Points on a hilly landscape, in no order, each with its height.
From any point a ball takes the steepest step (drop divided by distance) to one of its 3 nearest points. It stops when none of these is lower. Distance is the straight distance between rows; heights are no part of it.
bipo: [ 74 105  77  87 107 122 112 115 110  93  60 106  92 122  68]  (h 185)
gito: [ 99 123 178  51  99  91  46  80 133  56 142  34 160  64  65]  (h 411)
pip: [ 77  60  56 132 111  79 178  83  47 113  76 113  73 116 126]  (h 252)
remat: [102 158  77  40 123  93  83 139 101  71  74 121 118 126  81]  (h 153)
mel: [115  35 142 129  88 118  40  71 135 115 160 102  86  34 137]  (h 791)
nakis: [113 124 146 106  87  81  72 112 119  67 149  71 124  68 117]  (h 305)
Tere: [107  55 115 118 115 107  84  66 109 160 101 120  93  93  72]  (h 617)
teve: [ 93 137  34  93  73 108 136 122  64  56  33  84  93 152 101]  (h 461)
taze: [ 90 160  36  76  92 111 107 142  93  39  27  90 112 139  87]  (h 533)
Vunus: [114 171 107  46 110  84  85 132  89  83 104 114 131 121  98]  (h 300)
terol: [ 90  63  34 103 127  68 181  92  34 122  67 143  57 142 127]  (h 28)
zek: [100  91 156 103  94  83  53  96 138  71 168  67 110  47 113]  (h 828)
lagel: [ 99  87  31  92 117  74 174  97  26 106  61 134  53 161 115]  (h 292)
nezig: [134  88 131 121  88  98  61  85 114 139 133 114 101  73 118]  (h 755)
Dezir: [ 76 111  48 102  82 121 134 114  83  76  48  86  87 140  90]  (h 503)
vam: [ 98 113 170  70 101  80  53  88 136  52 152  41 138  58  83]  (h 332)
gek: [115 146 141  88  86  83  83 114 110  69 146  75 136  81 122]  (h 243)
poze: [103  56 144 118  91 101  38  87 144  97 166  85  90  37 124]  (h 795)
nidi: [132  53 124 131 101 111  64  52 111 160 130 117  96  74 113]  (h 786)
pebi: [ 87  81  96  94 118 121 100  94 109 131  82 115  87 107  66]  (h 459)
tuki: [122 146 116  70  98  88  83 122 108 113 109 121 116 114 102]  (h 308)
Bara: [119 121 142 112  90  87  70 109 117  88 149  94 120  67 122]  (h 428)
tuvo: [ 66  69  81 108 116 117 132 100 101 109  74  99  91 106  67]  (h 248)
mivo: [110 150  27  82  69  94 127 125  57  46   9  73  98 168 101]  (h 496)
rez: [105 125 157  88  92  84  77 105 129  53 154  55 128  62 110]  (h 173)
muvo: [ 90 109  35 107  77 105 155 105  54  77  49  91  77 153 107]  (h 348)
nopip: [ 86  69  43 117 106  71 182  83  41 116  71 125  67 140 127]  (h 224)
Pak: [ 96 136 156  76  97  91  77 103 124  43 144  45 146  67 100]  (h 225)
Resuz: [ 67  66  77 122 108 117 143  89  91 105  79  96  85 109  79]  (h 211)
pavev: [ 65  44  81 131 119 111 154  74  91 110  83  96  83  96  79]  (h 236)
rel: [122  78 140 129  85 106  55  89 129 118 147 102  93  48 131]  (h 798)
nolo: [129  72 126 130  90 105  60  76 113 151 130 122  97  73 114]  (h 780)
dugo: [ 78  55 100 111 127 116 115  78 112 133  83 110  83 104  60]  (h 412)
Letig: [123  95 123 113 104 104  74  86 111 153 108 126  97  95  95]  (h 753)
buk: [ 87 141  76  60 120 110  96 137 109  74  67 114 113 125  71]  (h 144)
mirum: [ 74  85  85 102 108 125 121 100 104 108  68 100  88 111  65]  (h 294)
rebu: [128 114 131 114  91  99  69 103 110 127 128 117 103  82 112]  (h 771)
dukon: [ 77  78  52 119  95  95 170  89  56 100  70  95  75 132 116]  (h 190)
pize: [100 112 102  78 113 112  91 112 113 122  78 116  98 115  67]  (h 316)
Bovan: [ 83 139  46  82  91 122 114 133  99  59  43  90 103 129  85]  (h 562)
tamo: [114 161 113  59 105  80  84 127  99 103 110 116 129 115 107]  (h 301)
pofa: [ 66  80  61 119  99 117 153 100  80  88  72  90  84 116  95]  (h 172)
sef: [122  50 139 136  88 112  53  69 128 129 147 105  92  45 136]  (h 789)
vanak: [ 87  38 107 117 132 109 105  65 111 145  93 111  90  93  65]  (h 523)
lati: [ 91  94  39 106  88  87 172  92  37  94  66 107  70 155 114]  (h 54)
godek: [ 81 121  70  80 111 121 107 133 111  87  59 106 100 122  68]  (h 45)
zinet: [117  91 141 125  84  98  56  98 122  95 153  88  98  51 124]  (h 764)
tas: [125 102 137 120  86  97  64 101 117 115 138 107 101  65 126]  (h 653)
muzu: [113  99 112  91 107 106  83 101 115 141  94 123  93 105  85]  (h 582)
revu: [ 67  58  62 137 101  99 167  85  75 104  76  95  80 112 101]  (h 129)
fesa: [102 134  91  62 116 105  91 130 110  97  73 116 105 117  77]  (h 166)
kozar: [123 141 133  94  91  80  78 115 104 101 134 103 126  91 122]  (h 272)
Zamen: [129  51 130 138  91 116  52  61 122 144 139 115  93  54 126]  (h 787)
zaf: [121 164 126  67  95  78  88 121  95  81 126  99 139 108 117]  (h 296)

For each start below, name the point where the ball stops.
taze => lati
Letig => godek
Tere => revu
poze => rez
remat => godek
pebi => godek
